Points on a hilly landscape, in no order, each with its height.
From any point a climber takes the steepest step (rise divided by distance) to one of its 2 nearest points. It stops when none of these is higher. Distance is the straight distance between rows; heights are no part of it.
Z_29 height 298: [-10   1 -15  -8   9 -16   3   7  -5   0  30  -1   2 -13  10  -5  22  18
  21   1 -24 -11  -5  13   2  11  -7  -4  31  -6  23   5  -1 -14   1  20
   2  -6 -22  -1 -11 -17  21  21]
Z_595 height 723: [  7   4  17   8 -45  25  -8  -1   3  26  18   9 -24  18   0   4 -17  -9
  -2  12  14  -1  16   4  30  -8  34 -19 -17   2   0  -9   7  11  18 -11
   6 -35  29  16  -1  10 -25   4]
Z_282 height 193: [ -5  13 -16  -1 -13 -20  11 -21  15 -10   2 -17  14  20   7  -8  -1   3
  -9   2 -19  28  20   1 -27  11  -3 -19  -4   7  -2   8   4  -3  -4 -17
  -9   4  -3   1  22 -17  -4 -17]
Z_395 height 324: [ 15  17  -6   2  16  15   1 -17  -3  19   0  10  -5  -2 -29  21 -30  -1
 -35  14 -10  -8  11 -18 -22  -7   4  17 -19 -15 -26  19   5  35  -2   1
 -12  19  10  -4  15   5   7 -11]
Z_309 height 732: [-13 -24  15  10  -5  25  32  -9  29  24   4  13   3   1   7  16 -43  -1
   8  -4  11 -14 -11  -3   7  -3  -5 -31 -22 -17 -15  -2 -17  26 -13 -21
  -8  -8  27   1  20  25  -2  24]
Z_588 height 247: [-20  -7   2   6   6  -3  -3  15 -32   8  16  10  21   4  17   6   1  -5
  -2  31 -27 -12  19 -28  -7 -12 -26  13  -1 -17  25   2  13   0  -3  -2
   2   9   0 -25  -7  -1  17   5]
Z_880 height 219: [ 21  25  -5  -2  21 -22  13 -19   5 -14  -8 -16   2   9 -11 -23  -2  -2
 -16 -19 -11  -4  30 -16 -24   1   4  20   5  -2 -12  27  -4   6  -1  -1
  -1  29  -9  12  -5 -14 -11 -26]
Z_906 height 727: [ -7  -9 -16  16 -42   3  -6  -9   9  19   5   2   3  16  -1  -3 -21 -20
 -11  17 -18  13  20  -5   9   4  14 -47 -25  10   3  -8  15   9   2 -17
  -9 -26  18   2  16  -8 -15 -20]
Z_160 height 671: [-12 -39   8  13   3  28  25  -9  33  13 -11   5   2 -18   9  12 -31   1
  11 -14  13 -15 -24   7  16  -2 -10 -14 -12   2  -9 -11 -12   4 -27 -14
  -7 -13  16  -3  23  22  -5  22]
Z_508 height 611: [  0  -5  33  -9  12  26  10  -7  22  19 -23   6   4   1  11   8 -21   8
   9  -8  23  14 -19  12 -12   3  11  -2  -6 -15 -25   1  -4  22 -21 -16
  -4  -1  25   6   9  24  13  17]
Z_832 height 220: [-12   2  -6  -3  12 -14   0  14 -31  15  25  10  14  13  10  -6  15  -1
  21  19 -34 -13  14 -18  -5   3 -26   0  11 -11  31   6  16 -10   6   3
  10   1 -22 -19 -11 -13  23  12]
Z_564 height 181: [ 12   1  27  12   8  10 -19   1   5 -11  -8  -2 -21  -8  -6  -8  13 -14
  -8  -8  24  21 -14  28   0  -6  17  13   4  30  -8  -3  10 -19   3  -2
  -1  -1  -1  13 -14   4  -5 -12]
Z_727 height 450: [ -4  -8 -17   9  26   9  20  -9   2 -31 -29  14  -8 -39 -17  35  -8  26
 -13  -8   4  -6 -15  18   6  13 -15  13  -1   5 -29  10 -17   1 -15 -11
  -9   1   3 -26  21  20   0   1]
Z_936 height 758: [-18 -14 -13   4  14  -4  16  -3  24 -18 -12   3  11 -28  14  13  -4  23
  14  -4  -4  -1 -26  -2  -6   9 -28  -5  19  -5  -7  -5  -7  -5 -27   6
  -8 -16 -22 -15  19  -1  10  26]
Z_355 height 482: [  7   3  28   0  -2  11  -3  20 -16  10  23   1  -9  -6  12  -7  13   1
   1   8  11  -7  -3   4  12 -18   9  16   0 -16  14  -7   5  -6  14  16
   3   1   8  -3 -14   5  10  10]
Z_612 height 276: [-15  -3  22  -5   5   0   0   5 -31  13   4  16  18  17  23   5   4   6
  -2  27  -3 -14   6 -23 -12 -19 -10  21 -11 -31  18  -8   1   2   5  -9
  15   5  13 -23  -7  11   1   8]
Z_32 height 72: [  9 -10  41   6  31  11  -5  12  -5 -13 -12   2 -12 -25  -2  -8  16  -1
  -3  -7  16  -2  -1   8 -18 -10   2  34  -1   7  -8   6  -8 -23   9   9
   4  18 -16   9 -18  10   7  -6]
Z_813 height 449: [ -6 -21   2  -3  11  -7  11  -7  20 -22  -7  -4   1 -38   7  19  15  20
  25 -10   7  -3 -43  25  18   3  -7   0  18  25  -8 -18  -4 -15   0  28
  -5  -6 -25  -7  10  12   6  27]
Z_637 height 334: [ 10   3  42 -26   5  11  -4   9  -8  25 -23   2  11  26  19   2 -10  -1
  12  10   7  11   1 -21 -25  -6   7   7  -9 -24   1   5 -11   2  -5 -15
  20  21  20  -6  -3  12   6  15]
Z_294 height 406: [  0   7 -45 -13   7 -19   9 -30   2 -37   1  -7  -4 -26 -15   8  35  21
  10 -19  -1   0 -15  31  16   8   4   4  32  25 -11  -3 -10 -27   9  20
  -3  -6 -22  -5 -10  -5   1   9]
Z_997 height 329: [ -5   7 -32 -10 -12 -18  -7  -5   9  -3  27 -20  -8 -23  -9  -2  22  18
  21 -10 -17  -3 -18  27  17  19   4 -11  26   8  15   1  -1 -10  14  30
   0 -10 -22  10 -12 -15  14  19]
Z_673 height 221: [ 10  13  23 -12  41   9   5 -16  15  -9 -33  -6  -1  -4 -10 -10   4   3
 -13 -21  15  11   1  11 -37   3   8  19  -8  -6 -32  18  -7  -2 -10 -11
   7  19  -2  14  -1   7  15 -10]
Z_739 height 632: [-10 -20  19  17  16  16  17  20   4   7   7  21 -12 -28   6  20 -13   9
   1  -2   2 -22 -35   8  17 -10  -8  18  -3   2  -5 -10  -2  11  -8   5
   4 -10  -2 -15  -4  17  13  20]
Z_655 height 179: [ 14  33 -23 -17  -1 -24  -3  14 -24  11  21   7  -5  25 -16 -33  14 -15
  -6  -7 -24 -15  37 -20  11  13  -6  -6   8   5  18   9  12  11  -1   7
  -8   0 -20   2 -23 -25 -12 -34]
Z_214 height 567: [ -9  -2 -36   1  19  -2  10  -5  -5  -8   7  10  -6 -38  -9  20   9  16
  -4   4 -20 -17  -9  -5  22  12 -23  20  28  -1   8   2 -11   4 -11  13
   0  -3 -25 -12  -9   2   4   5]
Z_165 height 634: [-16 -46 -23  23 -11  17  19 -20  21   8  -2   6 -15 -16  -8  29 -32 -11
  -6 -15   0 -29 -26  18  47  -2  -7 -34 -15  24   3  -4 -22   7   1   5
  -3 -24  12  -5   7  27 -16  11]
Z_125 height 248: [  9   7 -12 -22  12  -2  -4 -24   7  18 -13 -17  18  23 -12  21 -23  -1
 -14  -2   2  21  -4 -17 -50   1  -5 -10 -11 -29 -27  10   6  21  -4 -16
  -5  36   9   0  28  -8   7   1]
Z_307 height 378: [ 16  21   4  -1 -14  -9 -36  36 -33   2  14  15 -11  24 -14 -39  14 -19
  -5  -7  21  -9  10  -9  14   5   8  13  10  -1  19  -7  13  -9   0  17
   0  -2  -4  14 -22 -16 -37 -38]
Z_757 height 379: [ -1   6 -28  11   7   0  -1 -13   8  -9 -11   2   2  -8  -2  12  -4  -9
 -33   3 -17  11   5  -4   6  10  -8  15   1  17  -3   5   3   9  -9  -4
  -8   1  -5   5  -5  -8  -4 -23]
Z_5 height 169: [ -5   0  -5  -5  -4  -9 -13  12 -31  -5  27  -2   1 -12  -3 -35  32  -6
  22   9 -19 -24   5  -2   3  -8  -7   4  17 -18  27   6   7 -31  12  25
  16   6 -20   5 -32 -20  14   7]
Z_831 height 333: [  0   8  -4  -1  23  -2  23   0  21  -9 -15  13   2 -12   7  14 -13  26
   4 -13  10  -2 -11   2   2  10 -14   0  10 -28 -16  -4 -21  19 -19  -3
 -10  -2   8 -26  16  22  12  25]
Z_212 height 292: [ 16  17  -4 -13   6 -28   4   6 -26  15  15 -14   8  33   1 -26  15  -3
   7   1 -16   1  43 -18 -19  12  -3 -12  -1  -7  18  16  -2   0  18  -6
   9  27 -11   1 -18 -12   0  -8]
Z_736 height 494: [ -7 -15  38   5   4  11  -7  12 -12  -8  10 -13 -11 -32  11   3  24  -2
  25   5  15 -22 -38  17   8 -20   5  20   6  -2  12  -7   9 -20   9  34
   4  -1  -8  -4  -9   4   4  26]
Z_619 height 428: [ 12  12   9 -17  -8 -13 -11  -5 -10  24   0 -15  10  29   7   0   0  -5
  -7  15 -11  21  27 -26 -38  10   0 -14 -11 -14   4  10   6  13  11 -19
  -1  32  11  -9  15 -12   0  -8]
Z_407 height 116: [-13  24 -39   5 -29 -30  -6 -14   5  -7 -12   1   7  35 -18  -7  -4 -18
 -36  -5  -5  14  -2  -2   7  24   0   4 -19  29  -6 -10   9   1 -10  -9
 -15 -21   5   9   0 -26 -26 -45]
Z_533 height 561: [ -4 -20  15  12  22  17   5   8  12  -8 -17  11  -7 -38   5  24  -6   2
  -7   2  -1   0 -37   6  10   3 -16  19   0  19 -14  -8   1   5 -11   1
  -1   0 -14  -4   3  17  10  10]
Z_614 height 448: [ 13  15   1   3  21  -7   9 -19  12 -30 -12  -7 -13  -3  -7  -2  12   6
 -14 -21  17   5   4  31  -2   5   8  18  -1  15 -33   8 -11 -13   5  -2
 -12  12  -7   2   6  10   1 -14]
Z_820 height 242: [ 13  12   4 -12  34   2   8 -24   6 -11 -28 -12   5   4 -20  -5  -7   1
 -19  -9   3   8  11 -13 -39  -8   4  24  -4  -3 -25  21  -1   3  -2 -10
   3  35  -8   8   2 -15   1 -19]
Z_657 height 619: [ -3 -14 -20  24   6  22  24 -27  18  -4 -14  19 -27 -22 -14  32 -35  11
 -14  -7  11 -19  -9  13  15   5 -12 -17 -23 -14 -27   8 -24  16   3 -12
 -10 -13  25 -14  22  31   0   8]
Z_262 height 672: [ -6 -13  28  -1 -10  33  12  -2  14  30   0   4   2   8  15   9 -27   5
  13   7   5   0  -6 -10  -2 -14  10 -16 -16 -15  -8  -3  -4  18 -10 -24
   1  -2  26   3  14  15   0  17]
Z_677 height 156: [ -2  11 -13 -16  12 -25  15 -13   4 -18 -15 -19  22  21  -3 -21   8  11
  17 -18 -13   9  37 -31 -47   2 -15  -5   9 -10   2  22 -18  -4   5   2
   6  37 -18   6  10 -24  14   5]
Z_863 height 118: [  9  -6  11  -2 -24  -2 -12  16   7 -10  15 -26  -2  -1  13 -18  20   1
  23  -4  13   9 -10  19   8   0  24 -11  11   4  18   1  13 -26  12  12
   6 -10   2  16  -3  -9  -8   8]
Z_834 height 177: [  2  10 -22 -12   0 -23   6  -7   6  -8  -5 -19  24  22   4 -13   8   2
   9  -7 -22  20  28 -14 -38  11 -15 -18   4   3   1  14   3  -2   0 -12
  -3  22 -11  -6  22 -15  18  -4]
Z_24 height 617: [ -7 -46  21   4   1  16  22 -13  32  11   1  -7 -14 -21  12  19 -16  -5
  22 -21  13 -23 -29  35  29 -12  -4 -11  -9  22 -10 -21  -5  -9  -6   2
 -10 -11   5  -1  19  21  -4  24]
Z_225 height 237: [ 10   6  28   1 -14  27 -11   6 -30  15  16   9   0  30  12   1  -5  -3
   2  33  10  -4  12 -17   4 -32  20   8 -17 -16  14 -13   7  14  14 -16
  28 -17  24  -4  -6  22  -5   9]
Z_953 height 810: [  0   3   4  11 -49   9 -13   1   4  26   5  12 -16  28   2  -5 -21 -16
  -3  21  -2  14  20  -5  16   6  32 -33 -24   5  -1 -17  10  16   8 -17
  -5 -39  26  18  17   2 -27 -15]
Z_866 height 456: [  9  14  10 -17 -13   1 -15  -9 -11  37  10  -5  12  30  -4  19 -15 -14
 -11  29  -4  15  19 -32 -30  -2  12  -9 -27 -23  -9   6   2  30  16 -19
   0  23  20  -3  16   3   2  -5]
Z_374 height 304: [ -9  -1  22 -11  -4   8   3   3 -19  25   8  12  21  21  20  14 -18  -1
   5  29  -3   1   6 -38 -23 -14 -10  -2 -17 -27   2  -1   0  23  -5 -23
  10  19  18 -22   9  14  13  21]
Z_964 height 415: [ -9  -3 -42   5 -10 -17   1 -11  11 -20 -19 -10  12  -7  -4   1   7  -9
 -25   0 -12  25   0  -3   2   8  -7  12   8  35   4 -11  -4 -10 -13   0
   3  -5 -15  11 -12 -20   0 -20]
Z_605 height 278: [  4   3  10  14 -19  34 -15   2 -10  15   9  22 -14   5  -3  13 -13 -20
 -28  21  -3  -2  10  -4  17 -12   8  10 -17   3   7  -5  13  18  -5  -5
  -5 -21  15   7  -6   0 -11 -15]
Z_163 height 350: [ 11  20 -24   1   8  -2  -1 -15   0   2  -3   2   1  -5 -21  16 -17  -9
 -33   7 -21  -3  19 -17  -7   6  -3  16  -7  -3 -14   9   9  25  -6  -1
 -13  10  -4  -4   9  -9 -10 -23]
Z_623 height 91: [  2  -9  33   4  19  -1  -1   7 -17  -6 -14   1   7 -13   9 -16  11  -6
   2   3   6   4  16 -20 -17  -9 -11  31   6  -9   7  10  -6 -22   1   5
  15  17 -20  10 -29  -8   5  -3]
Z_754 height 505: [ 10  19 -11  -5  13  -7  17 -28  22  -8 -19  -7  -4   0  -2   9 -14   5
 -11 -16   4  13   7  25 -12   6   0   4  -5 -10 -36   8 -17   0  -4 -11
  -4   4  13  -2  14   5   8  -8]
Z_775 height 192: [  0   0 -12 -10  10 -18  -5  10 -44   7  22   9   9  10  -9 -35  27  -4
  26  10 -35 -26  24  -1  -6   2 -21   0  20 -13  33  14  10 -22  11  15
  15  12 -31  -4 -25 -31  22   4]
Z_238 height 401: [ 13  12   8   2  19 -17  -1  -5  14 -26  -5  -7 -16   8  -1 -24  17  -3
 -12 -25  24  16  10  12 -21   1   5  11  -2  22 -17   9  -9 -12  11   1
  -3  18 -17  20 -14  -9  -2 -23]
Z_526 height 131: [-15  20 -32   0 -27 -23 -18  11   2   0   7   4   0  28 -12  -8   3 -14
 -18  -2 -11  17  12  -4  14  22  13 -12  -2  20   7 -12  13   5  -1  -5
 -19 -21  -4  14  -6 -26 -27 -30]
Z_690 height 507: [ -4 -11 -42  10 -14  10   3 -13   4  -1 -10  16 -14 -23 -21  33 -12  -7
 -28  -8  -3  -5  -2  23  51   8  -2  -7  -8  15  -5 -14 -11  22  10  18
 -11 -19   4  -3  -8  12  -4  -9]
Z_478 height 471: [  4  -3 -42  -1  10  -8  10 -16   8 -27  -5   0  -8 -30 -11  26  16  23
   1 -19  -3  -8  -9  27  34  10  -6   9  21  14 -13   4  -8  -7  10  16
 -11 -10 -15 -10  -3   5   1   0]
Z_824 height 635: [-11   8  -9   1  18  -5  22 -19  23 -32 -23  -3  22 -11   8   7  -5  26
  16 -11  13  14  -8   9 -18   8 -10  -3  12  -4 -30  -1 -14  -5 -21   0
 -10  -5  -6  -4  19   2  10  15]
Z_210 height 300: [ 11  14   4  14  -3  30  -2 -15  -1  25   6  24 -18  -5 -16  18 -26 -12
 -37  26  -3  -4  13  -7  -3  -7   9   6 -28  -1 -21   9   1  33  -2  -8
 -11  -8  17  11  -2  10   4 -15]
Z_711 height 285: [ -3   4 -20  -1  10 -14   5   1  -7 -13   8  -5   1 -16   2 -14  24  14
  11  -8 -20  -4  18  -1  -3   6 -14   4  26   2  13  12  -5 -15   2  16
   6   8 -33   8 -14 -17  11   4]
Z_402 height 412: [  1  22 -10 -12 -30  -9 -51  39 -29  -8   0   2 -11   6 -33 -25  24 -20
   4 -19  25  -5 -21  -7  30   3   7   7  14  -1  28 -15  17 -10   3  25
  -2  -9 -11  12 -24 -16 -35 -30]
Z_944 height 535: [  1 -12 -20  17  14  10  20 -25  13 -17 -23   9 -18 -24 -13  33 -15  16
  -6 -15  12  -9 -17  37  26   4  -3  -6  -8  11 -28 -10 -19  -7  -1  -1
  -8 -13  17 -23  18  32   4  -1]
Z_788 height 585: [-12 -39 -12  18 -18  21  10 -20  23   9  -8   7  -1 -12   3  20 -30 -15
 -17  -4  -2  -4 -14  13  31  -3  -2 -16 -20  22  -1  -8  -1   4  -9  -8
  -1 -17  16   3  11  10  -8  -5]
Z_599 height 520: [  2  -6  26   6  -1  15  -6   9  10  11  10  -1  -8 -11  21   5   8  -2
   2  -5  14   8  -8  21  12  -6  14   0   5  -4   0  -4   2  -7   5  -4
   1  -6  11   5  -6  11   6   8]
Z_475 height 258: [  0   1  19   9 -20  34   0   2  -9  21  13  20  -6  11  10  10 -20 -12
  -6  32   1  -2  16 -14   5 -17  16   3 -22  -9   5   0   5  20  -2 -14
  15 -18  28   3   4  11  -2   2]
Z_707 height 294: [ -1   8 -18  -8  14  -8  13  -8  12   3 -19   5  17   8  -2  16 -20  24
   3  -9   2   8  -4 -14 -31  16 -14   1   3 -37 -20  11 -15  17 -16  -6
 -10  14  10 -21  23   5   8  18]
Z_666 height 568: [  2 -24 -16  25  -5  16  12 -14   5  10  -3  19 -24 -30 -20  36 -17 -11
 -17 -10   5 -18 -15  28  47  -9   7 -12 -12  25 -13 -14 -13  12  12  10
  -2 -19  11  -9   0  29   5   2]
Z_675 height 199: [ 18  32 -14  -9  10 -31   2   0  -9  -3  10  -6  -4  29 -19 -31  -1 -14
 -17 -10 -11  -2  38 -17 -10   4   3   6   2   5   2  19  -2  19   3   1
  -9  17 -11   6 -10 -24 -27 -34]
Z_92 height 601: [-11 -19   6   9 -33  18  12  16  -5  25  23   4  12  13  23  15 -15   1
  18  31 -21 -15   7 -18  16 -16  -1 -29 -15   1  26  -4  16  12  -4 -13
  14 -20  23 -13  21   7   3  25]
Z_790 height 493: [  3   7   7 -10 -16   3 -14   3 -33  27  21   6  11  24  11   9   3 -12
  -6  34 -20   4  41 -33 -21  -1   6 -16 -25 -17  10  -1  10  23  12 -11
   1  11  23 -22  15   6   2   5]
Z_232 height 133: [-14   4  -2  -5  18 -15  14  -8  12 -20 -17  -8  17  -6   7 -14  12  14
  16 -12   4  10  19 -13 -36   4 -15   2  18  -8  -4   6 -17 -11  -5   5
  -2  19 -19  11   6  -9  16  12]
Z_937 height 263: [ 13   7 -10 -14  -2 -42   1  24 -16 -10  13   0  -5  29  -9 -49  21  -7
  19  -7 -12  -4  41  -8 -24  22   0 -29  13   8  18  23   7  -4  20 -15
   8  26 -20  13 -16 -23  -3 -18]
Z_222 height 451: [  1 -23  24   8   0   8   4  11  10   2   4 -16  -6 -38  11  16  10   6
  25  -4  15  -9 -46  30  19 -16   7   4  10  17  -5 -19   7 -15   9  29
 -13  -7 -11  -8   9   7   7  27]
Z_718 height 161: [  2  36 -31 -15 -12 -20 -18  32 -22  10  16  17  -7  27 -31 -27  18 -11
  -1 -13 -17 -14  17  -8  21  25  -1  -8  16  10  27  -4  16   3   4  11
 -22 -10 -18  11  -9 -30 -23 -34]
Z_449 height 525: [ -1 -25  -5   3 -27  16  -9  11   1   9  12 -18  -5 -28   2  18  -3 -11
   5   8  -5  -8 -25  14  44 -14  16   1   0  13  18 -10   9  -1   6  19
   8 -21   6   7  -6   1  -7   8]
Z_258 height 132: [ 12  -2  13  -7  -7  -6 -11  27  -8   0  17 -18  -4   7  16 -23  22   9
  25   9   5   5   7   2  -3  -3   8 -10  17 -12  27   2   5 -30  20  11
  20  -2   0   8  -8 -13  13  15]
Z_286 height 395: [ -6   0  16 -14   2  -8  -9   2  -4  18 -14  -6  31  29  14   3  -3   4
  10   3 -10  19  13 -33 -45   3 -20  -4  -1 -31  -3   9  -1   7  -2  -9
   2  31   2  -7  11  -6  14  10]
Z_905 height 508: [-10 -13   8   5  -3 -10   5 -10  25 -22  -3 -14  13 -20  14  -4  22   2
  19 -16  18  11 -25  26   1  -9   4  -3  12  25  -8 -13  -4 -24   0  22
  -3  -7 -19   8   3  -3   6  17]
Z_104 height 452: [ -5 -23  12   8  -2  15 -15   1   5 -17 -19 -13   3 -28   8   8   4  -7
   1   3   3  14 -28   4  13  -6   6  11  13  24   9  -5   8 -21  -5   1
  16 -15 -17  14  -8   2  -4  -5]
Z_871 height 502: [-17 -18   2  10   9  13   1 -10  19 -18 -23   0  10 -26   3  13  -1  -1
 -10   4   0  18 -20   2  -1  -2 -14  10   2  25 -12  -2  -1  -7 -19   0
   3  -1  -8   3   3   1  10  -6]
Z_199 height 458: [-16  -2 -17  13  -3  -4   5 -25  19 -31 -20  -6  26 -12   8  -4  -3   3
 -15   1 -10  22 -13  -9 -16  -4 -15   4  -4  26  -9   1  -3 -13 -23  -5
   2   0 -12   7  10 -17   2  -8]
Z_983 height 358: [ -4   2 -35   0 -17 -23   4 -21  14 -21  13 -19   1  -8  -4  -2  20   4
   4 -16  -2   6 -23  39  23   6   8 -13  19  23   2 -11   2 -19   4  19
  -7 -14  -9  10 -12 -12   8   4]
Z_333 height 545: [-11  -3  10   2 -17  10  -5  16 -26  18  25   5  18  19  21  14   0   0
  11  38 -17  -8  24 -27  -2  -9  -6 -21 -17 -12  25  -1  19  18   1 -23
  12 -11  22 -23  17   6   5  17]
Z_231 height 553: [ -9 -13  30   2  16   3  10  18  -9   3   7   7  -4 -32  15  11  10  18
  11   6   9 -30 -34  11   8 -17  -6  28   6  -7  -1 -17  -1  -8   7  27
   0  -6 -10 -22 -13  16  17  22]
Z_43 height 654: [-21 -10 -15   5  24  -6  14   8   9  -8  -1   8   4 -37   6  18   1  16
   6   5  -9 -12 -30  -7  12  11 -26   8  22   1   7 -10  -7   7 -11  12
  -8 -12 -21 -17  -5   3  10  23]
Z_602 height 706: [-14 -35 -25  35  -2  17  31 -16  12  -1  -3  17 -32 -18 -12  38 -28   4
  -3 -15   7 -38 -12  10  34  -5 -15 -41 -18   0  -8   5 -32  17  -4   0
  -7 -17  21 -18  16  36 -10  20]
Z_781 height 54: [ 11  -3  42  -1  27  18   4  13  -7   3  -4   9 -18 -19   5   6   9   9
   6  -3  19  -2 -21  28  -3 -12   5  31  -6   8 -14  -4   0  -8   5   6
  -1  11  -2  -6  -5  24  20  10]
Z_957 height 662: [-12 -20  -4  20 -34  17   6  -5   5  25  18   5   1   7  11  14 -27  -9
   0  18 -20 -10  21 -13  14  -2   8 -39 -22   2  11  -7  10  18   0 -16
   0 -22  28   2  21   7  -3   3]
Z_854 height 235: [ -2  25 -38  -9 -15 -49   2  18   0 -16  17  -4  -5  45 -10 -41  24  -1
   9 -10 -14   1  26   6 -19  24   0 -31   8  25  14  17  17 -13  10 -13
  -7   6 -15  20  -3 -27   3 -25]
Z_895 height 332: [-13  -6  17  -7  13  -1   7  12   9  19  -3  18  16   6  11  17 -27  -1
   3   5   2  -1 -23 -34 -26  -5 -18  -4 -13 -33  -9  -7  -9  35 -18 -13
   4  13  15 -30  14  13  16  27]
Z_945 height 260: [ 11  21  10  -6 -16  13 -30  15 -36   6  22   5  -7  39   3 -21  13  -8
   3  28  12 -13  12   1  15 -28  22  10  -7 -24  20 -16   9  -4  27   0
  29 -19  27 -10 -11  16 -14  -2]
Z_744 height 562: [ -7  -7   5   3   2   3  17 -18  32 -20 -14 -12  24   0  16  -8  -1   4
  10 -13  15  19 -15  13  -5   3  -1  -4   3  12 -17 -14  -5 -19 -18   3
  -1 -10  -3   4  17   3  15  14]
Z_750 height 107: [  4  -8  17  -3 -24  -4 -30  14  -3 -12  18 -39  -7 -27   1 -15  21  -5
  27  -1  13   0 -28  12  18  -9  17  -2  11   6  27   0  16 -21   7  33
  14 -11  -4   9  -7 -10  -8  18]
Z_874 height 560: [  5 -18  47   1   1  31   8   0  19  15 -10  -3 -12  -2  10  12 -12  -6
   6  -2  16   7 -17  26   5 -17  19  -2  -7   6 -12  -9   1  -5  -7 -18
   1  -9  19   8   7  27  10  14]
Z_89 height 446: [ -5  13 -10   0 -42 -13 -48  37 -21  -9   8 -16  -8   7 -25 -15  16 -19
   7   0  16   1 -24   2  38  -1  14  -6   4   2  34 -19  22   1   0  20
  11 -24   6  10 -15  -7 -28  -9]
Z_919 height 340: [ 21  10  34 -24  16  12 -11  -6  -5  14 -24  -3   3  26   5 -13  -2  -6
  -5   3  15  16   8 -16 -30  -1  12  19  -4 -21  -3   9  -9   1   4 -17
  15  32   9  11 -14   1   3  -4]
Z_896 height 364: [ -9  -1  26 -18  12  11  -1  11   6  20 -22  -5  26  12   6  11 -17   5
  17   2   6  18  -7 -28 -38   1 -10   5  -1 -26 -13   2  -9   9 -19 -13
   5  21  10  -8   8   8  17  18]
Z_660 height 367: [ 15   1  18  -1  15  -1 -13  -1   4  -6 -16  -6  -6  16   3 -27   7  -3
  -4  -7  21  19  20 -11 -28  -1  11  12  -3   0  -4  14 -10 -14   1 -16
  11  21  -2  25 -17  -7 -11 -17]
Z_429 height 200: [  8   0  30   8  22  13  -2 -11  13  -9 -29  -2  -8  -9   2  -5   8  -1
 -14  -6  13  17 -11  23 -18  -6  11  13 -11  17 -24   4   2 -14 -13 -12
   5   4   2  19  -3   3  11 -12]
Z_185 height 318: [ 22  24  10 -13   1 -19 -15  20 -28  15  21   6  -2  37  -2 -34  12  -8
  -2   3  -3  -5  36 -19  -8   4   5   1   7 -11  12   8  -1   0  21  -8
   1  14  -3   4 -22 -11 -16 -22]
Z_580 height 150: [ -4 -10  13 -14  -2 -11  -8  15 -26   1  19 -14  11  -6  16 -26  31  10
  27  10   4 -19  -4   3  -8 -15  -8   9  12 -31  26   2   0 -33  18  23
  20   9  -5  -3 -24 -10  14  22]
Z_900 height 345: [ 16  28   2  -8  -9 -12 -32  32 -30  13  18   8  -6  40 -14 -33  11 -11
   0   7   2  -5  26 -12   5  15  13  -9   7  -7  10   0  17   6  12  -8
  -4  -5   1   5  -7 -19 -33 -34]
Z_314 height 569: [-10 -31   9   7  -8  19  15  -3  16   4   3  -1  -6 -27  13  29 -22  -5
  -1   0   3 -12 -25  20  38  -8   3  -5  -2  20   3 -10   3  -4  -9   7
  -2 -19  11   5   3  15  -4   7]
Z_674 height 290: [ 22  17  15  -8  -4  -5 -25  12 -44  13  12  10  -3  40   5 -28  10 -13
  -2  25   7  -3  34 -14  -7  -9   7  11  -1 -26  17  -7   5  -4  24 -12
  23   7  14  -3 -19   5 -19 -10]
Z_546 height 112: [ -6  -6   9   4  23   1   3  -2   4 -11 -11   4   8 -13   6   0   1  10
   0   0  -7   6   9 -14 -22   0 -17  20  11  -4  -4   8  -6  -5  -9  -1
  -2  10 -24  -3  -4 -10   9   3]
Z_801 height 319: [  8   6 -10   5   4 -10 -10   3   5 -14  11  -6  -5  -4   3 -11  16  -1
  -9  -7  -9   9  14   3   4   6   7  13  20   8  10   3   4 -12   8  10
  -7   4 -15  14 -13 -11  -3 -13]
Z_462 height 347: [  6  11  -3   2  -4 -14 -19  19 -10 -16  12  -2 -10  11  -8 -32  17 -10
  -8 -15   9   4   4  -4   5   3  11   7  16  15  10   2  10 -16  10   8
  -4   3 -13  28 -29 -19 -25 -31]
Z_467 height 268: [  1   6 -10  -8  18 -11   8 -18  11  -6 -11 -13  18   4 -11   7 -11  13
  -8  -8  -7  14   8 -21 -40   9 -14   2   3 -21 -18  13  -7   7  -9  -8
  -7  30  -6 -11  24 -13   9   5]
Z_934 height 146: [ -8  23 -37 -10 -11 -20 -16  13  -6   0   4   6  -7  11 -26 -13   9 -13
 -15 -20 -10  -3  -2  -1  27  17   2   1  12  25  19  -8   7   3   3   8
 -20 -12 -17  17 -18 -25 -23 -35]
Z_844 height 384: [  0  -3 -26   4  20   2  26  -5   9 -27 -30  21  -7 -26  -9  22 -19  34
   2 -14  19  -2 -20  10  -1  11 -14   1   4 -25 -31   7 -16   3 -23 -12
 -17  -3  11 -39  26  19 -10  19]
Z_370 height 556: [ 11   9  18  -1  22  14  12  -9  27   1 -10   3  -1  -1  10  11  -8  15
   1 -12  13   7  -2  15  -6   7  13   7   0  -9 -24   2 -16   4  -3  -6
 -13   5  10   5   8  15  17   4]
Z_635 height 212: [ -3  22 -26   3 -16 -39   7 -11   6 -22   4 -11   7  33   1 -36  11   1
 -15  -7  -6  14  20  -1 -14  20  -1 -14  -7  24  -1   6  11  -4   0 -18
  -5   5 -12  15  -1 -24  -7 -27]
Z_629 height 486: [  4  -4  -1  -2 -43  12 -32  21 -10   0  11 -23  -8 -10 -21  -1   1 -18
   8  -1   7  -8 -28  16  48 -22  25   7  -8   8  28 -24  25   2   4  30
   7 -28  13   7  -8  -1 -22   4]

Call two points neighbours if one is among the 2 nearest of the other. Go from one point of each pair to the other, from neighbour to neighbour, staying as high as possible. Name the lowest point that can't be avoided.
Z_953 and Z_508 | Z_637
Z_602 and Z_309 | Z_314
Z_820 and Z_936 | Z_564
Z_936 and Z_739 | Z_813

Two climbers start at each pair of points below. Name the first point that both come to, or write -.
Z_605 and Z_866 | -
Z_402 and Z_258 | -
Z_580 and Z_637 | Z_896
Z_526 and Z_863 | -
Z_467 and Z_895 | -
Z_896 and Z_125 | -
